Points, in no order, along strands that fork, close into loops and pass close to each other.
In the rows, zero is written as 128.
Two points are linked if the straight distance between their rows is under 110. Some points are linked to none.
q_606: [ 71 138 156 151  95 128 160 102 139 135 144 131 148 160  86 119 183 141
 103 105 116 104 161 105 131]
q_233: [ 96 172 123 141 131 153 126  83 132 174  77 126 133 158 165 110 118 153
 171 148  73  99 115 175 154]
q_986: [112 118 125 139 123 143  95 124 133 109 149 166 133  99 129 187  73 125
 172 121 156 132 148 130 101]
q_996: [148 130 109 124 118  61 144 167 126  80 132 121 130 180 189 157  97 104
  85  97 144 121 174 137 102]
q_166: [156 143 119 160 117 126 186 173 137 182 103  97 142 170 166  73 115 103
  79 134 174 131  87 108  95]
q_41: [163  76 145 151 113 169 158 147 107 121 159 175  99 115 156 122 123 143
 135 153 216 138 100  99 147]
q_66: [186 127 147  83 126  71 134 177 137 107 113 128 128 187 163 168 113 116
 102  98 152 131 151 144 143]
q_536: [136 117 119 157 120 126 135 164  75 127 144 131 112  91 147 146  82  99
 133 116 164 122 138 114 100]
q_564: [111 113 123 143 148 158 126  77 186  61 114  90 125 199 135 159 109 163
 167 156 135 152 164 128 114]
q_725: [ 91 106 134 146  90 118 170 101 178 121 146 161 127 173 116 143 151 151
 123  76 129  78 152  87 131]
q_195: [ 85 134 102 137 130 146 125 107 139  86  97 105 102 168 113 107  92  99
 133 130  91 134 163 115 118]
q_108: [154  93 125 182 127 125 153 103 189  48 148  93 128 152 147 115 119 145
 104 100 181 127 118 105  86]
q_764: [168 100 135 113 138  93 105 122  31 191 129  97  96 110  95 134 158 118
 109 156  90 144  83 157 140]
q_650: [101 223 123 180  83  56 159  91 100 116 144 115 100 118 132 116 111  96
  81 109 115 166 163 152  66]
q_493: [133  35 174 132 133 107 123 134 142  92 214 116 134  98 108 189  91 108
 169 116 167 165 145 109  85]
q_162: [ 54 150 104 108 105 183  82  44 160 127 146 170 125  85 125 116 113 128
 188 193 115 163 138 148 140]
q_955: [156 135 156 101 130 101 136 142  97 165 141  80 124 193 124 104 201 150
  71 135 151 181  99 132 147]
q_541: [156 109 138 136 154 161 115 131 120 105 124  90 123 134 106 159 113 140
 121 136 153 179 138 132 144]
q_676: [ 88 126  71 150 119 178 139  69 204  97  87 159 105 130 116 118 110 119
 166 118 109  67 100 111 131]
q_396: [ 99 180 143 142 105 104 124  94  71 118 145 110 106 103 122 128 130 145
 132 121 121 146 136 145 110]
q_910: [ 79 189 119 149  72  67 143 104 137 148 116 169  98 124 127 109 102 110
 155 110  83  91 194 139 121]
q_781: [111 103 135  76 137 179  74 142 178 132  90 147 145 166  66 173 106  93
 134 141 118 174 171 134 153]
q_474: [117 136 127  72 146 107  86 117 193 121 126 130 185  87 103 114 170 136
 162 119  82 115 118 135 147]
q_792: [122 137 136 131 133 163 112 134 156 124 106 119 165 139  98 147 106 122
 123 118 146 136 150 132 129]
q_389: [165  89 143 108 137 135 139 156 179 121  99 162 128 148 199 100 123 141
 154 134 185 109  95 124 176]
q_763: [139 123 138 134 137 145 113 109 188  74 121  72 163 139  80 126 153 154
  91  98 125 147 122 121 116]
q_30: [132  75 143 144 118 188 160 107 120  96 174 179 108 156 146 118 152 178
 136 169 192 139 105  97 175]
q_6: [140  90 109 108 143 197 102 134 126 164  98 168 116 142 163 149  85 118
 170 187 126 161 127 131 179]
q_790: [ 99 166 144 126 119 107 140  98 169 134  86 126 158 162 129 144 139 156
 133 108  93 103 156 134 140]
q_481: [146 137 137  97 131 106 107 186  99 171  75 116 143 108  98 135  92  58
 129 107  94 129 153 146 148]
q_651: [ 83  98 114 146  99 172 134 111 127 102 129 165 105 177 100 149  92 109
 132 112 143 108 164  96 122]
q_635: [144 105 143 191 117 182 161 136 142 109 157 130 151  94 108 143  91 133
 127 118 203 135 121 111  96]
q_968: [107 136 140 103 121 102 124 170 135 127 111 104 132 176  86 104 177 112
  75 117  67 120 175 119 154]
q_240: [146 108 145 132 149 156 115 143 159 171  80  98 180  67  82 103  94  85
 143 131 124 142 119 132 130]
q_359: [109 157 110 119 141 148 122 116  92 134 125 136 101 139 140  91 161 132
 133 147  72 105 112 146 153]
q_718: [ 92 140 115 166 118 184 132  62 117 109 161 159 139  79 132 126 124 167
 162 160 132 121 105 118 124]
q_525: [ 77 106 144 152 129 177 129 110 165 122 125 125 179 125 104 104 106 124
 152 128 145 130 152 106 109]
q_957: [ 99 128 131 136 116 141 132 178 156 143  99 114 160 120 116  59 112  81
 117 105 110 106 174 102 108]
q_786: [177 180 108 136 116 118 131 165 164 129  82 114 143 145 117 145 115 105
  59  83 110 119 108 141 117]
q_999: [117 133  65 137 123 160 149  83 181 104  46 129 103 172 138 130  85 118
 153 111 105  83 119 127 145]
q_90: [136 105 133 117 177 125 101  73  90  84 172  90 101  89 131 164 164 177
 159 172 123 170 115 137 134]
q_464: [160 143 116  75 156 115 108 155 150 169  99 159 158  99 131 128 167 135
 139 117  71  96  94 153 170]
q_555: [128 136  93 108 137 176 107 149 109 146  71 143  93 196 121 130  92  93
 123 131  87 119 125 155 181]
q_808: [141 180 146 128 102  79 125 165  54 152 129 128 124  89 106 194 104  79
 113  97 125 140 143 162 109]
q_299: [152 175 109 183 116 145 141 133 155  98 102 101 145 134  99 145  92 106
  63  84 148 143 105 138  83]
q_575: [ 67 149 132  88 116 117  68  87 163 110 179 185 141  87  58 138 155 109
 158 115  78 137 126 131 131]
q_692: [ 85 126 163 121 127 123 160 152  66 175 151 109 128 139 171  77 138 149
 137 159 131 128 190 115 114]
q_847: [132 110 153 110 136  86 126 130  73 131 173 119 128  82 125 166 167 147
 132 132 147 139 136 126 120]
q_700: [124 105 164 126 123 121 123 117  66 196 134 121 144  47  90 129 137 115
 131 153 135 141 117 136 137]
q_761: [103  69 139  84 151 114  90  96 154  89 207 170 144 122 148 186 151 167
 180 144 139 134 135 124 127]
q_500: [164 125 113 127 145  84  89 115  72 115  97 105  96  63 131 171  49  80
 176 138 117 143 137 168 113]
q_282: [ 68 114 139 137  96 143 145 143 113 166 157 189 156 101 143  94 127 127
 148 128 135  85 155  98 118]
q_104: [157  85 152  91 136 149 128 146 165 127 130 185 149 138 172 144 113 147
 166 164 186 142 114 123 185]
q_381: [ 96 125 144 114 127 151 125 162 128 151 103  92 137 143  94  64 152 100
  91 118  92 137 175 100 139]
q_953: [135 110 131 158  90 123 187 183 122 163 111 140 117 163 166  72 121 110
  71 115 177  94 124  93 114]
q_976: [121 135 120 171 102 130 193  93 163 119  93 103 132 199 130 136 155 147
  67 102 162 127 122 115 125]
q_136: [109 113 108  68 146 112 117 140 193 112 112 160 149 186 145 134 153 129
 158 136  94  86 160 128 152]
q_504: [122  80 137 138 113 148 129 145  85 119 190 183 109 100  84 138 151 131
  98 111 172 125 108  96 124]
q_321: [113  89 176 144 111 118 124 140 119 153 183 132 186  47  71 139 153 117
 117  97 154 134 120 114 102]
q_431: [ 90 158 106 168 112 174 158  80  88 136 160 177 102 100 144 116 152 164
 157 149 121  84  82 132 130]
q_577: [ 68 152 131 159  92 164 117  96  97 115 128 176 110 128  97 146  93 115
 151 126 133 125 155 131 120]
q_194: [201 119 123 133 153  98 130 116 103 118 149 119 112 100 144 171 139 155
 119 131 183 142  67 121 120]
q_762: [160 132 156 119 134 120 129 126  66 175 151  99 106 161  88 142 188 156
  73 139 131 190  77 146 158]
q_403: [ 77 126 131 155  94 166 150 133 132 166 105 146 146 108 114  53 129 121
 124 122 117  92 151 103 116]
q_890: [135 142 115 103 139 129  84 161  95 162  71 150 119 106 119 154  72  76
 171 124  91 124 142 151 153]
q_447: [151 142 106 113 137 132 129 168 111 143  86 102 112 144 148 107 115 115
 105 117 107 127 128 137 139]
q_205: [170 117 115 153 150 120 171 151 121 157 129  59 127 150 170  73 128 120
  82 156 189 167  82 113  99]
q_595: [110 162  83 163 115 142 156  99 106 147  92  88  86 185 135  92 152 134
  70 137  86 151  90 131 122]
q_558: [153 109 118  90 147  95 131 158  86 145 142  85  95 160 114  83 199 136
  72 136 103 162 110 119 154]
q_271: [137 163 168 148  91 115 155 176  95 193 152 149 166 112 123 158 139 129
  95  93 172 111 136 126 101]
q_268: [127 120 135 104 116 126 155 166 126 150 106 132 125 207 123  88 167 128
  94 128 103 107 154 121 164]
q_648: [100 139 117 150 117 161 106 100 207 100 117 156 158  81 109 116  87 117
 164 101 128  98 103 122  93]
q_20: [ 76 186 112 127  92 117  98  64 188 149 118 179 123  97  87  73 100 111
 170 118  90 104 170 154 118]
q_598: [139 185  99 134 149 125 127 103 132 161  97 129 129 121 192 126 121 173
 164 135  92  79  79 176 130]
q_118: [121  90  94  97 124 137 134 160 125 102 110 112  97 187 126  60 152  94
  87 132 101 116 154  95 160]
q_241: [124 189 102 133 121 138  93 142 129 125  64 134 112 101 119 121  56  80
 149 109  94 120 127 153 118]
q_407: [184 140 130 100 145 105 140 128 140 122 121 141 109 192 190 142 171 178
 124 133 140 108  81 166 173]
q_315: [201 120 121  97 141  41 135 180 141 121 116  90 137 129 140 126 157  96
  73  91 141 148 108 130 118]
q_114: [125 113 128 180 145 202 110  84 138 101 138 134 123  75 122 144  88 151
 171 166 141 164 118 115 112]
q_105: [155 116  98  99 142  87  80 146  96 119 121 152 103  45 109 119 119  75
 156 117  92  87 105 124 124]
q_713: [115  91 100 153 103 180 133 128 141  55 136 165  78 194  83 138 103 115
  96 110 153 135 143  92 123]
q_666: [140 142 107  94 140 183  85 137 149 130  72 163 122 175  76 166  91 102
 122 138 111 147 133 144 174]
q_980: [ 56 147  94 100 110 189 131  95 119 144 117 184 102 158 113 101 142 100
 180 169  76  94 145 135 173]
q_92: [161 174 107 135 139  93  93 136 130 100  93 112 133  74 118 162  84  98
 141  99 111 109 116 149 106]
q_747: [165 138 127 139 142  94 162 163  74 178 143  71 121 166 188 117 127 125
 100 147 175 175 106 143 105]
q_513: [125 123 129  98 151 130  88 147 113 120 116 138 124 126 145 208  76 118
 180 150 153 141 164 152 124]
q_522: [139  75 134 171 140 158 136 120 218  66 138 101 144 154 124 125  74 129
 138 120 160 144 137 102  88]
q_281: [ 89 110 180 121 131 154 134 119 144 138 148 114 175 157  89 104 198 161
  94 132 126 147 165 107 140]
q_923: [126 135  93  83 142 117  96 128 186  95 132 166 153 118  97 126 158 125
 157 117  69  78  92 123 145]
q_981: [ 87 164 169 120 153 129 108  66 115 121 131  93 153 170 145 157 137 182
 161 171 105 163 177 170 136]
q_35: [143 168 147  92 139  68  91 156 138 118  98 115 153 138 132 185 111 118
 152 109  90 127 178 160 123]
q_772: [ 78 104 116 103 126 147 122 122 196 135 128 170 178 112 133  90 157 147
 162 136 108  86 136 101 141]
q_223: [118 122 180 110 141 142 109 111 127 150 154  96 184 103  72 142 179 152
 111 138 132 169 142 138 139]
q_355: [193 127 155  99 125  66 145 203 107 152 104 102 125 155 128 123 155  95
  61 114 156 171 114 128 147]
q_273: [187 110 108 133 133 127 132 177 106 144 103 119 106 104 150 139  92  94
 105 115 157 117 105 135 133]
q_333: [130  70 151 148 142 120 123 147 146 105 167 108 149  76  92 151  76  86
 151 109 154 138 148 119  83]
q_48: [150 157 139 130 119 114 166 131 127 139  98  96 132 207 185 169  98 144
  98 120 139 132 165 156 133]
q_649: [149 145 120 124 153 101 103 140  90  95 105 109 111 119 158 175  40  92
 177 132 140 142 166 154 114]
q_722: [ 71 111 133  85 128 178  76 117 166 123 140 159 143 159  86 179 128 123
 140 163 126 169 167 138 139]
q_860: [ 80 147 130 146 137 172 137  46 133  96 115  88 119 185 131 136 123 171
 152 165 115 154 169 147 126]
q_64: [143 210 112 168 106 135 135 108 131 139 119 110 157 103 113 155 119 133
  85  99 137 130  74 153  78]
q_36: [ 90 123 131 124 147  97 106  87 160  70 164 105 131 113 143 101 145 160
 177 130 102 109 138 118 112]
q_695: [156 143 163  88 130 129 131 164 134 176 108 132 136 180 109 107 192 135
  88 121 100 130 125 143 185]
q_38: [164  62 128 152 150 157 103 110 139 136  84 118 157  40  72 119  94  90
 142 160 125 143 107 117 125]
q_88: [190 187 110 126 120  72 145 183 111 149 104 117 135 129 116 159 123  91
  51  90 120 141  90 136 108]
q_33: [121  98 122 137 126 118 126 115 179  85 150 162 132 162 144 148 126 149
 139 100 144  89 123 108 113]
q_697: [111 141  85 161 121 166 105  86 166  83 120 173 122 113 121 154  84 134
 176 119 130  88  96 122 112]
q_557: [112 146 101 161 103 102 202  99 134 142  92  93 112 204 159 114 159 130
  63 110 111 147 124 109 114]
q_696: [117  58 148 143 131 154 114 100 167  67 213 139 128  97  92 172 114 136
 159 125 149 181 122  96  93]
q_533: [129 192 116 147 147 146 116  63 158 121  79  76 136 166 134 139 146 183
 129 136  88 126 103 171 141]
q_514: [170 132  91 100 163  97 100 119  55 146 121 108  75  76 173 129 127 134
 173 150  92 111  78 169 154]
q_826: [104 163 140 134 108 126 149 112 126 158  77 130 145 200 159 157 105 147
 133 111 113 106 173 146 137]
q_885: [127 124 122 176 108 142 162 135 201 130 111 130 181 114 140 111  92 131
 130  89 166  85 114 108  88]
q_930: [ 73 120 138  97 116 149  74  78 171 130 190 162 169  70  97 158 147 132
 160 150 105 152 119 122 137]
q_34: [ 83 182 126 117  99 145  96  80 137 126 144 179 126  95  64 101 132 111
 160 123  93 112 121 146 136]
q_916: [108 103  92 117 126 135 153 104  84 112 129 140  71 201 174 111 139 142
 128 153 110 106 136 125 157]
q_862: [157  80 151 106 149 124 144 165 108 157 139 103 116 139 178  78 157 152
 125 160 180 137 119 113 148]
q_203: [129 107 149 105 151 147 131 143 129 157 130 122 155 144 167 122 113 153
 156 159 133 127 166 133 154]
q_817: [165 123 114 169 124 159 151 132  64  92 168 150  60 137 155 180  78 145
 128 139 193 145 119 126 126]
q_335: [173 156 116 129 115  65 145 202  80 162 120 112 122  87 126 156 108  66
  83  99 120 138 128 138 102]
q_926: [136 112 150  99 115 169 116 142 127 147 124 193 145 155 152 184  99 148
 157 143 167 129 141 136 171]
q_401: [ 92  81 111 117 143 176 102 112 124  84 176 150  96 137 104 132 138 137
 160 175 128 155 150  99 135]
q_967: [136  93 130 119 147 109 109 101  82 105 170  91 118  46  52 118 199 136
 116 134 108 155  93 120 119]
q_325: [162 110 116  97 142 111 110 145 104 164 108 152 133  51 107 117 135 113
 143 120  94  94  83 135 155]
q_735: [ 86 155 136  76 122 100  98 136 129 149 131 176 144 141 133 153 131 124
 183 138  90 102 168 151 142]
q_442: [102 133  73 153 124 147 153 112 141 105  49 103 100 172 152 106  73  90
 118 117  97 106 150 122 124]
q_873: [124 117 128 132 114  73 160 132 110 106 169 118 111 168 160 107 183 158
  88 119 136 121 147  92 104]
q_672: [157 104 109 116 155 124 117 142 168 105 134  99 136  99 108  68 181 147
 113 119 118 114  96  97 129]
q_627: [154 147 138 133 116 152 139 121 137 138  96 170 142 180 168 188  83 164
 132 114 176 113 118 149 152]
q_958: [114  90 174 105 137 101 123 116 110 131 207 131 178  74 133 176 175 178
 158 133 142 143 138 114 127]
q_212: [105 137 126 130 128 128 117 107 112 110 170 106 117  90  68  78 208 145
 104 111  97 138 104 116 117]
q_317: [156  91 111 118 171 163 114 149 136 146 103 152 118 102 194 140  62 114
 191 180 151 124 132 122 157]
q_640: [ 99 120 134 164 132 176 135  86 168  97 135  69 154 145  82  92 160 147
  97 129 139 151 141 105 103]
q_624: [100  87 159 143 136 168 108  89 150  95 182 127 166 102  58 163 143 137
 121 132 147 176 128  98 119]
q_455: [119 115 108 130 134 131 103 135 162  83 146 119 125  88  75  85 157 117
 111  93  95 113 100 112 112]
q_149: [173  93  87 119 165 141 104 147 157 111  98 128 130  81 121  85 124 124
 131 122 127 108  86 103 137]
q_280: [142 149  94 153 106 117 147 170 126 123 127 141 108  90  82  77 161  99
  63  82 106 101  82  96 100]
q_712: [119 107 100 112 145 121 149 156  74 122 132  91  82 163 151  63 172 122
  95 147  90 130 134 105 127]
q_706: [ 88 131 136 156 112 184 140 141  62 182 109 135 113 137 148 109  98 126
 142 155 141 124 151 138 139]
q_806: [134 184 146 153 107  39 115 145 147 112 155 121 146  78 121 116 130 111
 116  79  95 122 126 136  69]
q_400: [134 110 147 104 132 109 106 121  41 184 127 130 116  64  82 121 160  96
 130 159  76 135 114 155 159]
q_84: [ 68 183 115 134  82  99 119  55 148 143 128 188 113 117 132 121  95 130
 191 118 110 102 179 154 126]
q_820: [118 108  89 152 135 186 135 106  88 132 156 156 100  80 133  83 164 153
 150 157 122  95  68 112 142]
q_398: [161 119 120 124 166 110 112 110  77 155 114 107 112  59 172 138 102 129
 174 157 125 132  97 147 128]
q_852: [149 113 175  99 125  84 154 141 129 124 173  82 150 171 119 111 203 157
  67 120 165 160 128 107 135]
q_11: [109 123 147 127 134 129 142 118 210 153 112 131 203 119 146  88 150 159
 147 114 131  91 134 108 125]
q_477: [131 235 127 166  97  57 125 140 139 155 134 140 123  69 114 127 137 118
  89 100 101 111 112 132  75]
q_864: [139 193  66 163 119 109 143 100  93 125  98 104  81 181 153 133 129 131
  69 119  93 152  71 154 102]
q_258: [153 148 138 133 123 147 157 151 150 182  83 161 153 152 168 138  98 159
 136 116 155  94 108 142 146]
q_585: [101 104 142 120 110 145 170 157  95 163 164 199 138 127 155 104 170 159
 126 130 154  82 127 104 145]
q_101: [157 150 146 119 143 138 101 124 181 116 102 109 165 130  86 153 138 143
 109  93 110 130 126 143 139]
q_823: [182 112 123 127 167  98 126  89  62 110 167  89  83 108 154 173 147 176
 138 167 142 161  88 139 115]
q_115: [161 122 120 144 160 155 130 141 101 164 111 113 130  93 190 133  89 141
 165 151 159 123 115 142 123]
q_237: [123 131 155 137  89 109 160 171 112 166 173 191 146 118 136 140 167 155
 111  96 160  85 136  97 119]
q_122: [ 77 183 140 100 113 115 111 102 174 154 101 164 165 132 114 122 147 129
 165 132  63 104 163 157 142]
q_13: [ 61 179 140 159  81 101 171  84  62 171 158 126  74 130 152  81 153 149
 135 149 110 123 156 132 116]
q_732: [120 114 166 126 131 156 161 100 158 145 117  90 158 186 123  85 182 180
  88 138 145 126 141 125 149]
q_120: [118 166 127 156 149 158 127  99 137 144  77  82 147 142 155 105  99 145
 140 133 104 123 125 158 128]
q_815: [110  84 121 124 131 174 130  94 127  96 192 178 110 162 136 152 155 173
 155 166 157 139 145 110 166]
q_461: [181 145 143  77 137  69 132 172 133 131 104 128 121 185 167 136 158 148
  99 113 114 124 115 155 159]
q_393: [ 78 104 156  91 135 102 104  87 129 100 212 139 159 112 117 152 187 175
 166 142 119 138 155 125 134]
q_494: [139 190 106 147 132 121 143  81 116 104 101  85 107 158 152 146 131 166
 102 122  92 141  91 160 111]
q_347: [127  71 101 112 158 166 108 135 127  96 132 123  95 143  94  97 124 103
 131 157 120 154 140  94 149]
q_675: [156 136 157 138 111  89 151 173 118 146 152 102 162 113 100 148 147 111
  79  92 181 138 128 133  98]
q_430: [131 110 165 113 127 141 145 149 187 169  98 118 179 155 138  83 171 153
 108 121 143 108 135 121 154]
q_5: [ 71 106 184 106 123 111  90 140 167 135 178 123 160 100  76 113  99  77
 159  99 119 161 173 119  86]
q_489: [144  85 126 157 114 156 164 144  79  88 167 164  80 157 179 146 100 156
 140 148 207 128 141  94 124]
q_517: [137 100 112 127 104 100 170 200 101 133 133 145  93 148 160  78 138  89
  80 111 127  93 149  90 125]
q_611: [137  90  94  98 145 115 151 117  91  78 177 137  69 180 171  92 178 166
 139 162 119  93 119 117 156]
q_163: [105 122  90  78 153 122 113 111 185  89 124 136 126 161 106 102 175 121
 148 130  69  79 137 119 152]
q_874: [193 148  94 138 146  75 104 129  82 125  92  97  98  58 129 171  65  81
 134 108 116 133  83 165 104]
q_448: [132 168 143 121 126 133 121 133  70 169 132 109 108 139  84 144 162 131
  82 118 110 150 107 151 143]
q_883: [123 148  98  97 127  67  68 146 127 105 126 156  87  67  83 105 123  64
 159 104  60 120 132 144 127]
q_249: [190 134 148  88 157  95 102 159 145 118 102 101 161 158 128 197  87 116
 129  95 135 140 161 162 141]
q_899: [139 117 102 109 158 195  90 128 124 165  86 142 115 150 126 134 105 105
 164 166  87 137  99 173 197]
q_719: [104 145 129 141  96  89 154 197 115 144 118 130 116 139 139  97 132  75
  73  99  84 109 181 107 107]
q_984: [169 156 136 112 134  29 119 160 137 117 147 102 144  91 130 147 164 115
  80  91  97 144 119 126  91]
q_23: [116  80 108 114 143 121 118 135 146  77 150 133 118 167 126 106 139 132
 135 118 130 114 139 103 133]
q_973: [191 149  98 118 146  86 124 153 152 115  95 128 128 133 190 144 102 141
 138 102 133  92 108 134 117]
q_922: [137 158 109 133 118 124 139 162 105 174 130 119 113  99 100  65 181 129
  85 120 110 114  71 106 107]
q_247: [ 79 168 171 144  87  81 161 137  72 174 163 122 107 118 166  71 143 139
 140 143 120 116 181 119 100]
q_197: [160 109 186 121 137  96 149 158 147 150 143  64 194 109  81 144 154 120
  86 117 172 162 142 141 111]
q_971: [104 118 134  95 156 101 110  99 151 132 150 114 160  76 143  89 167 160
 171 145 107 117 134 122 133]
q_364: [168 142 113 135 135 119 154 133 112 133 129 112  92 185 194 124 145 167
 111 144 158 128  75 139 138]
q_210: [109 107 133 151 112 118 129 157 108 101 173 146 124 133 157 187  59 111
 164 116 174 128 163 121  92]
q_170: [103 189 139  89 127  87 101 125 109 139 106 133 128 156 164 156 106 143
 172 134  82 121 192 165 142]
q_682: [111  87  97 170 132 160 124  94 199  70 115 121 123 177 144 156  68 131
 168 139 157 135 157 114  91]
q_654: [146  76  93 108 163 171  99 112 161 126 111 142 145  53 118 125 116 112
 162 165 116 129  96 104 144]
q_998: [121 133 129 149 116 118 153 142 104  96 126  98 126 182 150 149  86 108
  94 121 140 147 175 128 108]
q_545: [173  71 120 123 133 130 136 135  79  68 160 131  65 152 104 160 126 121
 114 140 167 169 117 107 142]
q_113: [154 144  98 112 152  89 130 148 151 109  76  81 118 161 186  82 133 110
  90 125  73 123 131 131 117]
q_918: [160 133 132 114 139 131 100 161 152 164  65 114 165  89  64 125 125  72
 110  96  93 130 123 136 143]
q_40: [137  94 145 134 151 123 131 138 156 130 156 119 173  66 154 113 122 146
 162 130 164 112 125 110  97]
q_613: [100 179 126 129 110 139 129 109  48 145 154 136  85 121 103 122 155 138
 117 130 100 131 113 152 144]
q_348: [165  91 179 122 145 114 132 128  84 157 145 111 154  85 110 171 125 128
 134 156 160 153 137 142 132]
q_236: [ 77  95 156 139 117 145 113 142 170 119 163 121 159  95  72 125  57  52
 151 100 141 143 146 113  67]
q_128: [125 155 100 141 132 154 132 120  90 161 136 137 108  65 107  75 161 133
 122 129 104 102  52 119 132]
q_107: [159 105 128 180 123 187 142 123 192  99 109 148 147 111 127 143  80 134
 138  98 187 112  94 109 113]
q_427: [153 171 146 123 131  86 145 154  57 167 138  81 118 136 169 155 130 132
 110 140 135 156 133 159 104]
q_420: [140 145 114 160 113 166 149 171 116 199  88 135 126 142 178 101  82 122
 123 116 143  89 108 137 129]
q_235: [145 175 147 117 127  61 127 150  66 128 147  93 134 111 143 190 107 117
 122 118 140 147 170 174 101]
q_796: [199  77 148 126 150 135 131 120 100  79 143  85  78 145 111 165 127 125
 121 160 164 209 137 128 148]
q_490: [110 152 177 126 142 127 121  99 114 130 145  92 162 128 132 150 163 184
 124 143 131 150 152 145 124]
q_843: [153 105 116 137 149 155 103 106 131 122 135 154 146  66 125 173  95 136
 161 147 146 140 110 125 135]
q_310: [141 105  86 145 125 146 129 118 106  28 142 135  49 185 111 147 116 129
  88 131 143 149 121 107 138]
q_61: [169 155  99 105 169  83 120 135 181 101  80  88 142 140 185 112 122 146
 125 112  94  97 115 137 113]
q_519: [127 131 122 160 120 206 129 159  87 182  92 158 118 107 137 117  71 101
 131 128 149 118 105 138 136]
q_63: [149 145  95 153 121 119 125 148 170 106 109 115 138  78 108 106 121 111
  92  79 103  93  85 111  97]
q_130: [ 78 115 140 194 107 183 152  77 166  92 124  76 143 130 109  81 112 130
 131 138 151 137 160  92  89]
q_568: [154  75 185 140 133 182 154 153 168 122 130 107 153 138 114 101 143 127
 107 142 179 177 135 111 154]
q_411: [177 133 161  98 135 121 130 174 113 178  92 101 134 161 104 139 146 111
  94 115 140 165 107 159 173]
q_914: [106 109 142 156 102 143 176 107 202 147 109 156 173 148 128 112 142 163
 123  87 156  73 121  93 129]
q_376: [ 90 108 102  72 136 158 115 127 187 163 111 193 160 153 154 108 145 114
 176 161  93  75 145 123 167]
q_961: [ 75 146 146 113 124 170  84  63 169 128 141 140 181  75 115 119 132 142
 172 175 110 150 129 139 136]
q_188: [208 116 109 125 130  98 129 158  89 132 122 179  98 102 143 189 102 119
 122  95 174 112  95 134 139]
q_631: [184  81 142 181 129 188 153 142 158  96 142 108 127 122 105 115 119 135
 120 138 204 178 109 108 130]
q_615: [ 78 109 129  93 146  90  93  84 153  73 175 137 124 136 166 152 123 162
 194 142 116 113 160 124 108]
q_85: [152 132 140 168 112 129 177 135 168  84 127 105 139 179 134 124 128 123
  66 106 190 137 113 121 112]
q_552: [130  97 129 125 151 150 116  80  70 102 166 112  96  71  75 138 159 140
 147 168 123 174 106 120 143]
q_935: [124 125  88 143 144 152 148 107 107 150 122 131  84 172 197 118 124 167
 146 150 116 104  91 149 146]
q_933: [140  44 151  99 125 152 129 173 113 112 141 161 101 149 114 117 135 104
 128 153 176 161 143  97 184]
q_60: [174 154 131 110 142 118 120 147 115 121  95  95 125 190 175 206  61 134
 123 111 144 146 152 172 147]
q_412: [ 64 101 113  94 136 170  88 110 151 111 131 134 101 158 122 155 125 122
 178 201 118 170 177 128 129]
q_738: [185 103 154 117 150 111 158 162 144 140 114 115 127 141 220  89 133 163
 132 144 198 122  96 119 136]
q_572: [ 72 123 145 149 115 174 108  98 197 133 158 159 180  83 129 128  89 123
 171 136 152 128 131 108 100]
q_810: [114 225 115 178  93  97 142  82  65 105 140 129  95 104 139 146 113 132
  93 111 132 150 121 148  71]
q_840: [115 239 130 182  85  96 140 103 107 146 129 125 125 103  92 141 136 125
  95 105 124 146  95 143  77]
q_55: [119  96 159 108 147 137 141 135  75 154 161 115 124 150 158 109 167 168
 129 166 148 135 149 125 148]
q_625: [147  74 176 110 142  98 137 158 132 118 165  73 156 115 105 108 174 138
 109 135 168 159 156 106 120]
q_222: [ 93 139  79 113 129 164 141 101  86 145 125 178  76 150 152  97 157 111
 175 156  66  83 114 154 167]
q_425: [ 60 165 100 111 115 184 101  65 151 144  97 171 119 132 112 120 106 117
 180 170  90 118 126 155 152]
q_16: [145  70 147 145 116 162 128 134 122 133 159 162 153  63  75 138 140 116
 107 112 169 143  89 101 133]
q_370: [132 161 111 134 127 118 133 158 133 145  99 126 131 111 143 101 131 127
 116 106  91  86 118 123 103]
q_785: [ 86  91 183 115 115 105 106 145 108 148 183 126 176  75  67 148 128  85
 142 112 133 156 166 125 102]
q_529: [ 88 192 139 184  68  34 171 128 136 117 149 133 123 122 135 134 122  94
  89  88 100 117 165 124  67]
q_686: [ 76 172 106 168  97 162 144  83 112 107 105 117  97 143 111 118 107 132
 118 125 106 122 139 129 126]
q_100: [127 177 141 128 111  46 135 191 144 139 113 131 134 135 140 125 141 105
  81 112  69 113 169 125 117]
q_549: [ 86 198 127 163  83  38 155 141 149 146 113 149 110 118 146 115 117  97
 100 104  75  89 177 123 111]
q_245: [200 133  94 117 143  87 122 138 107  88 132 136 101 115 179 175 112 156
 129 107 170 110  88 138 111]
q_87: [121  50 126 101 116 156 124 155 100 114 184 204 103 125 108 138 139 111
 131 147 161 136 129  84 166]
q_360: [171 150 121 105 162 125 122 130 154 180 102 127 150 109 173 121 152 169
 152 128 105  91  63 159 146]
q_59: [176  98 128  92 173  69 114 120  43 167 140  87  89  93 151 125 163 136
 139 163 107 135  88 158 136]
q_896: [147  81 173 118 124 156 139 170 137 119 118 116 121 184 106  97 150 103
  96 144 178 166 141 105 182]

How many points has the smallest loop of links through each point below? Write - if it is on no loop.
q_625 -> 17
q_549 -> 18
q_973 -> 7
q_88 -> 20
q_713 -> 17

A piece is two or more points that can be reached from each other along the links. Count, over all rows, the pieces, the separate loops (a circle has one, a figure eight two, a Y none), the forks (points with three links) and the tips (points with one).
pieces -> 6
loops -> 15
forks -> 25
tips -> 7

A tip is a point with one link. Name the tips that can be reached along the links from each point below, in the order of the rows.
q_233 -> q_817, q_624, q_883
q_48 -> q_611
q_926 -> q_203, q_706, q_13

Name the points in between on the shortest way along the links from the first point to the second, in order.
q_30 / q_598 -> q_815, q_401, q_347, q_23, q_33, q_725, q_606, q_281, q_223, q_490, q_981, q_860, q_564, q_682, q_522, q_108, q_85, q_976, q_557, q_595, q_864, q_494, q_533, q_120, q_233
q_412 / q_236 -> q_401, q_347, q_23, q_33, q_725, q_914, q_885, q_107, q_635, q_631, q_568, q_896, q_933, q_87, q_504, q_16, q_321, q_785, q_5
q_712 / q_549 -> q_558, q_955, q_762, q_448, q_613, q_396, q_810, q_650, q_529
q_315 / q_235 -> q_984, q_806, q_477, q_840, q_64, q_299, q_786, q_88, q_335, q_808
q_108 / q_958 -> q_522, q_682, q_564, q_860, q_981, q_490, q_223, q_281, q_732, q_430, q_11, q_772, q_376, q_136, q_163, q_923, q_474, q_971, q_36, q_615, q_761, q_393
